The views of a scene show one set of named points, each view turned or mirrored, shifted and resized as a whole, with a little noise and some points left out.

Scene 1
View 1
Difi: [ 7  9  4 -5 -3 -1 -4 -1  7  2 -1  0  5 -4 -5  7 -1 -1 -4 -2  4 -3 -3 11
 -3  9]
guzam: [-10  11  -7  10  -5  -5  -4  -5  -3   3  -4 -13   5   3  -5   5   9   2
  -4  -9  10  -5  10  -2   6  -9]
nibav: [ 4  9  0 -4 -4 -6 -1  2  0  0 -1 -8  4  3 -1  7  0  1 -6  1  5 -1  3 10
  0  6]
visan: [  5  15  -1  -2  -7 -11   2   6  -7  -2  -3 -13   5   8   2   8   5   4
  -5   4   6   0   5   6   0  -2]
Los: [-2  5 -2  0 -3 -3 -3 -3  4  3 -1 -6  3  0 -4  5 -1  0 -5 -6  7 -2  2  7
  3  6]
kamaf: [  2   5  -4  -4  -7  -6   1   4  -2  -1  -1 -10   2   7   0   6  -4   1
  -7   0   7   3   5  11   4   9]
galeb: [  3   5  -2  -5  -7  -6   1   5  -1  -1  -1 -10   2   6   0   6  -5   1
  -7   1   7   3   3  12   3  10]
kiv: [ 6 15  2 -4 -6 -9  0  4 -4 -1 -3 -8  6  3  0  8  4  3 -4  4  5 -2  3  7
 -3 -1]
nemiz: [ 14  11  10  -8  -2   1  -5  -2  10   3  -1   6   6 -10  -8   8  -1  -1
  -3   0   1  -6  -9  11  -8  10]
feg: [ 0 13  0  3 -3 -4 -4 -4  0  3 -3 -6  6 -3 -5  8  8  2 -3 -5  6 -7  2  2
 -1 -5]
makoz: [ -7   5  -9   4  -7  -9   1   3  -7  -2  -2 -17   2  12   1   5   2   2
  -7  -4  11   3  11   5   9   1]
kabun: [ -3   6   4   6   2   6 -13 -15  15  10  -1   8   5 -16 -14   5   4  -3
  -2 -17   6 -12  -5   3  -1   2]
Taf: [ 6 15  1 -2 -5 -8 -1  3 -3 -1 -3 -8  6  2 -1  8  4  4 -3  4  5 -3  2  6
 -3 -1]
bepi: [ -5  15   0  10  -1  -2  -8 -10   2   7  -4  -5   8  -7  -8   6  15   2
  -1 -10   7 -12   3  -4   0 -14]
View 2
kabun: [-10  -1  -5 -20  10  -2 -14  -1 -24   8   4   8  11 -24 -15  -5   4   6
  22  11 -24  -3 -26   2  -8 -15]
visan: [ 23  -9   3   2  -6  -8 -14  -1   9  12   4   3  -4   7   5  -7   5  -1
  -6   1  -7   5   4 -17   7   7]
kiv: [ 22  -9  -1  -3  -6  -6 -15  -1   6  10   4   1  -3   0   1  -5   2   0
  -1   2  -6   4   1 -18   6   1]
makoz: [  8  -2   1   4  -1 -15  -1   7   7  15   5   7  -3  18   6 -14  14   2
 -13   6 -14   6   2  -4   1  17]
bepi: [ -6   6   9  -3   0 -10 -16 -13 -17  10  -2   4  13  -6   5  -1   7   4
  11   1 -25   3 -19 -15   1  -6]
Los: [  8  -6  -6  -9   3  -7  -8   8  -2  10   6   8   0  -4  -7 -10   7   3
   1   9 -13   1  -7  -2  -4   2]
galeb: [ 18 -13 -10  -5   0  -6  -7  13  10  12   8   7  -7   2  -6 -12   5  -1
  -6   9  -5   2   2  -4   0   9]
nibav: [ 19 -10  -7  -7  -1  -6 -12   6   5  10   6   5  -4  -2  -5  -9   4   1
  -1   7  -7   2  -1  -9   1   2]
kamaf: [ 18 -11  -9  -5   0  -6  -6  12   9  11   8   7  -6   4  -6 -13   7   1
  -7   8  -6   2   3  -4   0   9]
Difi: [ 16 -13 -11 -15   2   0 -14   7  -2   9   7   6  -3 -15 -14  -7   2   1
   6   9  -7   0  -7  -5  -1  -5]
feg: [  7  -2   3  -4  -1  -8 -14  -5  -7  10   2   4   6  -4   2  -3   6   4
   5   3 -17   3 -10 -12   3  -3]
Taf: [ 21  -9  -1  -3  -6  -5 -16  -2   4  11   3   2  -2  -2   1  -6   2   0
   0   3  -7   4   0 -17   6   0]
nemiz: [ 23 -18 -13 -21   0   6 -20   6  -4   6   7   3  -2 -27 -17  -6  -6   1
  15   9  -3  -3 -10  -9   0 -17]
View 3
visan: [-13  -5   4   8  -2 -22  11  20   8   2   5  -2   4  -2  -4  -2  12   6
  -4  16  14   1  16  -6  -2   2]
Difi: [  5   6   9  -3  12   9  -1  -3  -6   2   1   4   9 -10 -13   1  -3   5
  16   0  15   9  12  13   6  11]
feg: [ -8  11  -1  15   6 -12  -2   0   0   3   2   3  14   3   1  -2   1   0
   3  17  14   9   9   4 -11  -8]
makoz: [ -9  -3   4  10 -10 -30   0   5  10  10   1 -19   2  -2  -1   0  11   6
  -5   9   6   6   3  -2  -5   4]
nibav: [ -5   0   7   4   2 -11   4   9   3   4   4  -3   5  -7  -8   1   5   8
   4   8  13   4  13   3   2   8]
guzam: [-13   8  -5  23  -8 -36  -7  -4   7  12  -1 -17  10   6   9  -1   6   0
  -5  20   6   7  -3  -1 -17 -10]
Taf: [-11   1   4   8   4 -13   7  15   4  -1   4   4   7  -3  -5  -2   8   5
   0  15  17   4  16  -1  -3   1]
kamaf: [ -4  -7   9   1  -3 -18   2   7   5   7   2 -14   0  -9  -9   2  10  10
   2   3  10   4   9   1   4  10]
kabun: [  4  28  -2  13  17   8 -16 -31 -13   7  -3   6  24   1  -1  -1 -16  -5
  22   7  12  18  -1  22 -10  -5]
Los: [ -2   4   6   6   1 -10  -5  -5  -1   9   1  -9   7  -4  -5   1   0   6
   9   5  10   9   4   8   0   5]
View 4
kamaf: [ -4  22  -3   0 -10 -18   6  24   4  13 -10   4  10   5  -3  10   5  -1
  15   9  -9 -13  -5   1  -3   7]
kabun: [  7   6 -32   0  -1   0  -7   6 -12  -3  24  -9 -14  -8  12  -7  22 -26
 -20  19 -10 -35  -4  11  -2   9]
kiv: [ -1   8   0   6   1 -24  15  17   0   6  -6   0   9   5  -9   4   2 -12
   6  11  -3  -3  -5 -12  -2   3]
bepi: [ -2  -6 -19   6   8 -11   1   0 -30   3  12  -4  -9   0  -9 -21  10 -16
 -10  16   2 -17  -3  -3   4   4]
visan: [ -5  10   4   5   0 -25  16  17  -5  10 -11   4  10   8 -14   1   0  -7
  12  10  -1  -2  -5 -12   1   4]
nemiz: [  9  12 -15   2  -2 -14  13  18  20  -6  13 -10   3  -5  10  19  15 -34
 -13  17 -11 -16  -9  -6  -5   5]
galeb: [ -3  25  -6  -1 -12 -15   4  25   4  11  -8   4   8   3   1  11   5  -1
  14  10 -11 -18  -4   5  -4  10]
Difi: [  5  17 -11   0  -6 -14   6  20  10   2   5  -4   3  -2   5  13  11 -19
  -2  14 -11 -18  -7   1  -4   6]
feg: [ -2   3 -16   4   3 -13   2   7 -20   6   6  -1  -4   1  -5 -12  10 -13
  -3  14  -3 -18  -3  -2   2   5]
nibav: [ -1  16  -5   3  -5 -19  10  20   3   7  -6   0   7   3  -4   8   5  -9
   7  11  -7 -11  -7  -4  -1   5]
guzam: [ -9   7 -12   4  -1 -15  -3   8 -35  15  -6   7  -4   6 -14 -22   2   7
  12  11  -1 -17   1   3   4   8]
View 5
kabun: [-34  -5  14 -29 -13  -1  15   3  -3   4  -1 -13   8   0   3  -6  -7   8
  17   7 -11  31  16  -8  18   7]
Difi: [ -9   2   1 -13  -3   7  -2   9  11   3  -3  -3   4   4  -5  -1  -5   2
   4   1   5  11  -5  -5  12   5]
visan: [  6   8   2   1   7   3  -9   6  13   6   1 -10   0  16   2   8  -5   8
 -15   2  -2  -9  -9  -2  -8   4]
nemiz: [-21  -2  -2 -12  -9   8   2   9  13   4  -5 -11   4  -1 -11   1 -15  -1
   8   0  12  14  -7  -9  20   5]
kiv: [  0   5   2   0   3   3  -6   7  13   6  -1 -12   1  13  -1   6  -7   5
 -11   2   1  -4  -7  -5  -2   5]
guzam: [  5  10  17 -14   7  -5  -2   2  -2   5   7  -4   4  22  17   0  10  16
 -11   8 -24   4  10   0 -13   5]
makoz: [ 17  14   8  -9  11   2 -10   8   5   3   5   6   3  21  11   0  12  12
 -13   3 -12  -3  -3   0 -12   3]
bepi: [-19   0  17 -14  -2  -8   8   0  -2   7   4 -23   3  14  13   2  -4  15
  -4  10 -21  11  13  -5  -4   6]
Los: [ -1   6   6 -16   2   6  -3   9   6   3   2   2   5   9   1  -2   2   8
   1   3  -4  10   0  -2   4   4]
kamaf: [  9   9   0 -10   5  10  -9  12  12   2   0  10   3  10  -4  -1   3   4
  -2  -2   6   3 -10  -2   6   3]
galeb: [ 10  10   1  -9   6   8 -11  11  11   3   1   6   3  11  -1  -1   3   5
  -5   0   3   2 -10  -2   1   4]
nibav: [ 1  7  1 -6  2  6 -7  9 11  4  0 -3  2 11 -1  2 -3  6 -4  1  2  1 -7 -3
  3  4]
Taf: [ -2   6   3  -1   4   1  -5   6  12   6   0 -13   1  13   0   5  -8   7
 -10   2  -1  -4  -5  -5  -3   4]

Which points are out of place in each view (at most two, in the order of its rows)? Write - if all are in place.
view 1 => guzam
view 2 => -
view 3 => Difi, makoz
view 4 => galeb, feg
view 5 => kabun, kamaf
